Each row is a point on a tangle of strands that fork, close into loops and nearly touch. The rows are in no order.
Points whose rows are less than 73.6 apart are linked; no others are. Some points are linked to none.
sakop: -12, -52, 29, -25, 12, -11, -3, 8, 34, -4, 18, 3, 54, 15, -2, -1, 2, -19, -28, -67
Ruvet: -15, -17, 12, -39, 11, -38, 28, 14, 30, 18, 27, -8, 28, 16, 21, 8, 26, 3, -44, 6
pif: -5, -24, -2, 8, -6, -6, 28, -20, 2, 8, -6, -42, 9, -12, 5, 13, 51, 20, -32, 22
ranin: -10, 9, 24, 16, 7, 30, -22, 1, -52, 64, -42, 12, -28, -12, -31, -10, -14, 46, -2, 16
sani: -5, 29, -17, -2, 1, 14, -34, -32, -16, -27, 23, 28, 1, -5, -33, -21, -25, 3, 33, -31
viveg: 13, 27, -13, 11, -5, 34, 23, -1, 4, -5, -15, -4, -23, 7, -6, 46, 28, -3, 50, -2
forib: 17, 14, 15, -23, -20, -38, 15, 8, 32, -21, 12, -10, 34, 3, 20, 14, 9, -34, 0, -2
Zubag: -6, -53, 20, -28, 11, 0, 8, -4, 18, 20, 24, -2, 41, 12, -20, 2, 15, -7, -31, -45
reb: 28, 34, 0, 34, -32, -25, -10, 34, 45, -21, -12, 15, -12, 18, 24, -3, -25, -36, 26, 28
relav: -6, -13, -17, 26, 14, -1, 26, -20, -47, -2, -29, -16, -33, -19, 9, 15, 23, 16, 13, 21
Galik: -8, -26, 12, -6, 23, 0, 21, -40, -7, 22, -14, -23, 7, -1, -21, 18, 61, 32, -18, -7
dogib: 9, -12, 4, -20, -4, -5, -20, 0, 22, -45, 28, -7, 38, -16, 5, -23, -13, -35, 3, -21
leno: -7, -24, -1, -13, 2, -6, 33, -6, 14, 5, 21, -19, 27, 2, 5, -5, 37, 6, -36, 2
verog: -24, -38, -25, -16, 53, 11, -6, -44, -17, -1, -2, -30, 6, -21, -14, -7, 43, 50, 6, -24
Dutig: -14, -10, -12, 49, -13, -12, -10, 32, -9, 32, -36, -15, -37, -10, 41, -2, -22, 17, -17, 64
sefi: 15, -15, 52, -29, -1, -20, 10, -13, 8, 3, 6, 11, 27, 12, -43, 5, 19, -18, 0, -63
Begis: 36, 21, 4, 35, -20, -22, 4, 9, 42, -38, -22, 8, -11, 10, 13, -1, -5, -40, 40, 12
giz: 8, -21, 31, -3, 11, -2, 43, -15, -2, 35, -21, -2, -9, 17, -38, 40, 46, 21, -21, -14
letid: -5, -35, 11, -30, 18, -26, -7, 8, 61, -33, 21, -3, 47, 12, 25, -20, -15, -17, -16, -58
fur: -6, 15, 28, 38, -33, 20, -9, 30, -13, 35, -32, 38, -27, 24, -1, 15, -34, -13, -3, 24
mub: 10, 0, 30, -23, 16, -7, 35, -24, -1, 0, -2, -2, 3, 20, -27, 40, 25, -10, 40, -31
Tig: 27, 26, 2, -2, -1, -4, -23, -36, 15, -34, 14, 7, 32, -2, -12, -11, 18, -2, 44, -37
pogud: 13, 48, 2, 1, -19, -36, -21, 50, 21, -8, -5, 19, -24, 16, 35, -8, -39, -28, 4, 28
Zoku: -26, 29, -47, -16, 32, 25, -41, -26, -16, -25, 21, 31, -1, 0, -15, -10, -2, 21, 28, -47
pirid: -7, 12, 2, -18, -5, -34, 25, 25, 40, -4, 4, -25, -8, 32, 41, 35, 5, -28, -5, 31
led: 16, 1, -8, 9, 3, 1, -42, -41, 25, -41, 19, 8, 38, -9, 1, -31, 8, -2, 37, -57
mup: -1, -3, -24, 28, -6, 7, 16, 4, -43, 4, -31, -2, -28, -22, 10, 1, -1, 11, -20, 41
bada: 6, 30, -13, -15, -23, -17, -19, 24, -14, 3, 21, 13, 6, 5, 23, -32, -34, -14, -30, 22
reg: 0, 25, 3, -21, 11, -6, -9, -39, 13, -25, 23, 6, 26, 4, -24, 8, 37, 4, 47, -50
zufu: -9, -20, -25, -24, 6, -4, 4, 18, -8, -4, 20, -25, 6, -21, 26, -29, 2, 3, -38, 26
bibom: -2, -57, 0, 27, 8, -12, 57, 2, 22, 24, -36, -30, -24, 15, 23, 38, 27, 7, 6, 16
zur: -26, 7, -26, 0, 18, 50, -49, -19, -36, 7, 14, 22, 0, -14, -32, -8, -16, 34, -4, -14
viko: 0, -47, 37, -32, 14, -10, 28, -5, -2, 42, 7, -23, 14, 8, -27, 8, 22, -7, -23, -28
tekit: -30, 14, -36, -16, 29, 29, -23, -38, -18, -23, 28, 5, 8, -6, -16, -1, 22, 14, 19, -35
poga: -5, 26, 15, 20, -7, 34, -1, 10, -45, 50, -33, 26, -46, -1, -21, 10, -22, 29, 12, 8
Mun: -1, 32, -14, 26, -1, 39, -11, -1, -35, 20, -21, 21, -45, -4, -25, 15, -9, 27, 13, 24
zeg: -23, 6, -1, 11, -19, -6, -16, 36, -14, 38, -13, -15, -26, -13, 31, -7, -28, 13, -30, 59
neb: 27, 19, 14, 15, -15, -18, -52, -4, -4, -19, 3, 34, 22, -5, -9, -45, -39, -24, 7, 0
Nifu: 8, -20, 23, -2, -3, -12, 59, 6, 19, 28, -14, -9, -12, 18, -19, 29, 38, 3, -27, -8
Rane: -8, 1, -2, -45, 11, -34, 9, 15, 40, -10, 40, -7, 38, 20, 29, 3, 14, -2, -39, -6
riti: 10, -39, 2, 19, 22, 0, 50, -12, -3, 23, -31, -31, -27, 10, 0, 35, 36, 11, 25, 7
meke: 11, -27, -23, 8, 5, -21, 24, -8, -3, 0, -14, -43, -30, -9, 32, -3, -1, 19, -26, 39
rigep: -10, 0, 4, -22, 33, 0, 37, -29, -22, -1, 11, -1, -3, 6, -29, 33, 38, 0, 35, -21
pavo: -1, -3, 28, -24, 21, -13, -7, -33, 18, 2, 18, 18, 31, 15, -43, 6, 40, -3, 31, -74
Mukun: -18, 32, -28, 13, 17, 29, -15, -19, -42, 13, -13, 10, -34, -21, -27, 7, 9, 43, 12, 26
pev: 16, 28, 7, 8, -28, 13, -15, 7, -28, 8, 9, 32, 1, -8, -14, -7, -38, 1, 4, 12
zad: -26, 1, 42, 5, -22, 6, -11, 24, -21, 53, -2, 11, -13, 2, -10, -22, -40, -1, -29, 30
ner: -19, 24, -38, -8, 37, 33, -34, -20, -40, 0, 2, 9, -12, -27, -24, 2, 20, 44, -5, 12
vot: 9, -4, -9, 0, -4, 26, -27, 7, -25, 24, 11, 5, -3, -6, -3, -33, -40, 20, -43, 19
Firaf: 9, 28, 6, 13, -32, -1, -2, -7, -17, -25, 3, 24, -6, -14, 0, -2, -35, -13, 23, 11
lako: 7, 11, -1, 1, -19, 3, 41, 6, 20, -33, 5, -3, -14, -1, 1, 20, -7, -16, 4, 17
Luk: -26, -18, -39, -10, 53, 15, -32, -39, -28, -4, -8, -38, -13, -31, -12, -14, 32, 46, 20, -3
Bigul: -7, 10, 7, -6, 13, 37, -36, -10, -48, 30, 5, 33, -6, -5, -43, -14, -33, 25, 2, -8
Bub: -18, 19, 50, 20, -28, 4, 2, 28, -6, 46, -13, 36, -12, 21, -14, 1, -40, -10, -20, 26
nimur: 21, 37, 41, 26, -26, -13, -23, 28, 6, 1, -22, 38, -10, 12, -15, -19, -47, -30, 4, 19
mefes: -3, -13, -6, -5, 21, 3, 45, -25, -34, 3, -11, -19, -21, -5, -1, 27, 34, 2, 26, -1
fana: -19, -7, -24, 10, 26, 8, -29, -39, -30, -2, -16, -47, -30, -35, -15, -16, 18, 49, 13, 16
Ziv: 5, 14, -3, 27, -41, 12, 1, 36, -8, 12, -21, 13, -41, 7, 16, 13, -34, -12, -4, 35
duro: -4, 46, 0, -18, -18, -26, -26, 46, -5, 11, -2, 15, -15, 17, 25, -13, -39, -23, -25, 35
Fop: 8, -5, 9, 6, -9, 17, 58, 12, 31, -9, -14, -9, -10, 10, -7, 35, 29, -10, 3, -1
mevav: 9, 31, -1, -32, -8, -40, -10, 30, 26, -30, 18, 0, 24, 0, 37, -3, -13, -32, -3, 20
sazu: 14, 26, -10, -27, -5, -38, -35, 29, 29, -30, 33, 4, 31, -7, 33, -32, -34, -25, 2, 7
Lutoz: 31, 1, 29, -23, 1, -19, 31, -16, 18, -19, -6, -10, 7, 12, -21, 4, 21, -23, 23, -43
mam: 23, 6, -20, 31, -19, 24, 25, 17, 16, -11, -20, 10, -15, 17, 19, 39, 5, -26, 46, -3
Kav: 15, 29, 31, 4, -21, -29, -48, 19, 7, -11, -7, 29, 15, -4, -7, -39, -58, -33, -6, 18
vemit: -21, -22, -10, -22, 28, 28, 3, -31, 2, -23, 25, -4, 25, -6, -14, 2, 32, 0, 6, -48
Tam: 6, -7, 33, -14, -9, -34, 49, 18, 22, 11, 9, 4, 28, 17, 9, 26, 23, -29, 1, -2
Lise: 8, -12, -17, 30, -2, 1, -16, -9, -40, 5, -24, -13, -13, -29, -2, -24, -8, 45, -34, 37
sumig: -7, -7, -30, -5, -7, 28, -36, 11, 3, -24, 27, -2, 21, -3, 21, -30, -29, -7, -35, -15
livid: 9, -16, 1, -41, 11, -39, -1, 3, 43, -16, 37, -10, 43, 26, 29, -14, -11, -13, -25, -37
Sozum: 18, 22, 7, -2, -16, 2, 20, -9, 6, -42, 8, 2, -4, -19, -12, 3, -12, -14, 35, -8
Naro: -20, -4, 23, 32, -20, 14, -16, 14, -25, 41, -20, -4, -26, -22, -8, -5, -35, 18, -24, 49
pizu: 0, 20, -21, -10, -21, -5, 4, 18, -9, 5, 17, -13, -6, -8, 28, -21, -7, -7, -25, 33
Kedim: -9, -57, -17, 35, 5, 2, 41, 18, 15, 11, -39, -28, -29, 6, 47, 29, 26, -4, 12, 32
Kiti: -13, -25, -30, 30, -13, 10, 32, 38, 21, 4, -18, -13, -30, 11, 49, 29, 3, -20, 9, 31
did: 12, -8, -10, -7, 3, -23, -47, 11, 43, -42, 24, 2, 41, -12, 29, -42, -37, -16, 1, -21
Gupak: -1, -9, -27, 31, -19, 15, 19, 52, 8, 13, -17, 8, -46, 11, 40, 14, -28, -9, -3, 41
Zere: 33, 9, 5, 25, -22, -11, 29, 17, 48, -22, -17, 2, -7, 28, 19, 17, 13, -35, 36, -11
zugem: 6, 21, 5, 18, -7, 13, -58, -14, -22, -10, 17, 46, 25, -1, -29, -38, -39, -2, 14, -21
niso: 5, -15, -4, -17, 7, 14, -4, -14, 11, -28, 24, -8, 42, -2, -4, -14, 18, -22, 1, -38
zev: -27, -40, -14, -18, 30, 23, 12, -35, -2, 0, 13, -11, 17, -8, -13, 1, 38, 32, -8, -56
Rigib: -2, -24, -26, 11, 7, 26, -31, -4, -22, 6, -4, -24, -1, -22, 1, -41, -21, 43, -46, 19
sukof: -11, 8, -12, 2, -2, 28, -4, -23, -17, -8, 15, -10, 7, -15, -17, 12, 15, -4, 10, 16

A piece is all that can be reached along the links. How many separate loops has the piece of each point below (a circle has one, a figure eight two, a Y none), and how many tips (points with one link)?
Naro | loops 0, tips 3
sazu | loops 0, tips 3
mam | loops 0, tips 2
pev | loops 0, tips 2
Mukun | loops 0, tips 2

A fork is a point with three links, a tip a point with one. Leave the first point through the second and follow the links. Name the first fork or tip that comes.
bibom / Kedim | Dutig
pif / Galik | pev
zad / Bub | mefes
pizu / bada | viveg
lako / Fop | viko

Name the points in between on the shortest way along the links from the first point to the second, in order.
Firaf / Zubag | Sozum lako Fop Nifu giz Galik pif leno Ruvet Rane livid letid sakop
Dutig / Kedim | zeg Naro zad Bub fur Ziv Gupak Kiti
mub / Kiti | rigep mefes riti bibom Kedim
Lise / Lutoz | mup relav mefes rigep mub
mam / pizu | Zere Begis reb pogud duro bada
Tam / zev | forib mevav sazu did dogib niso vemit
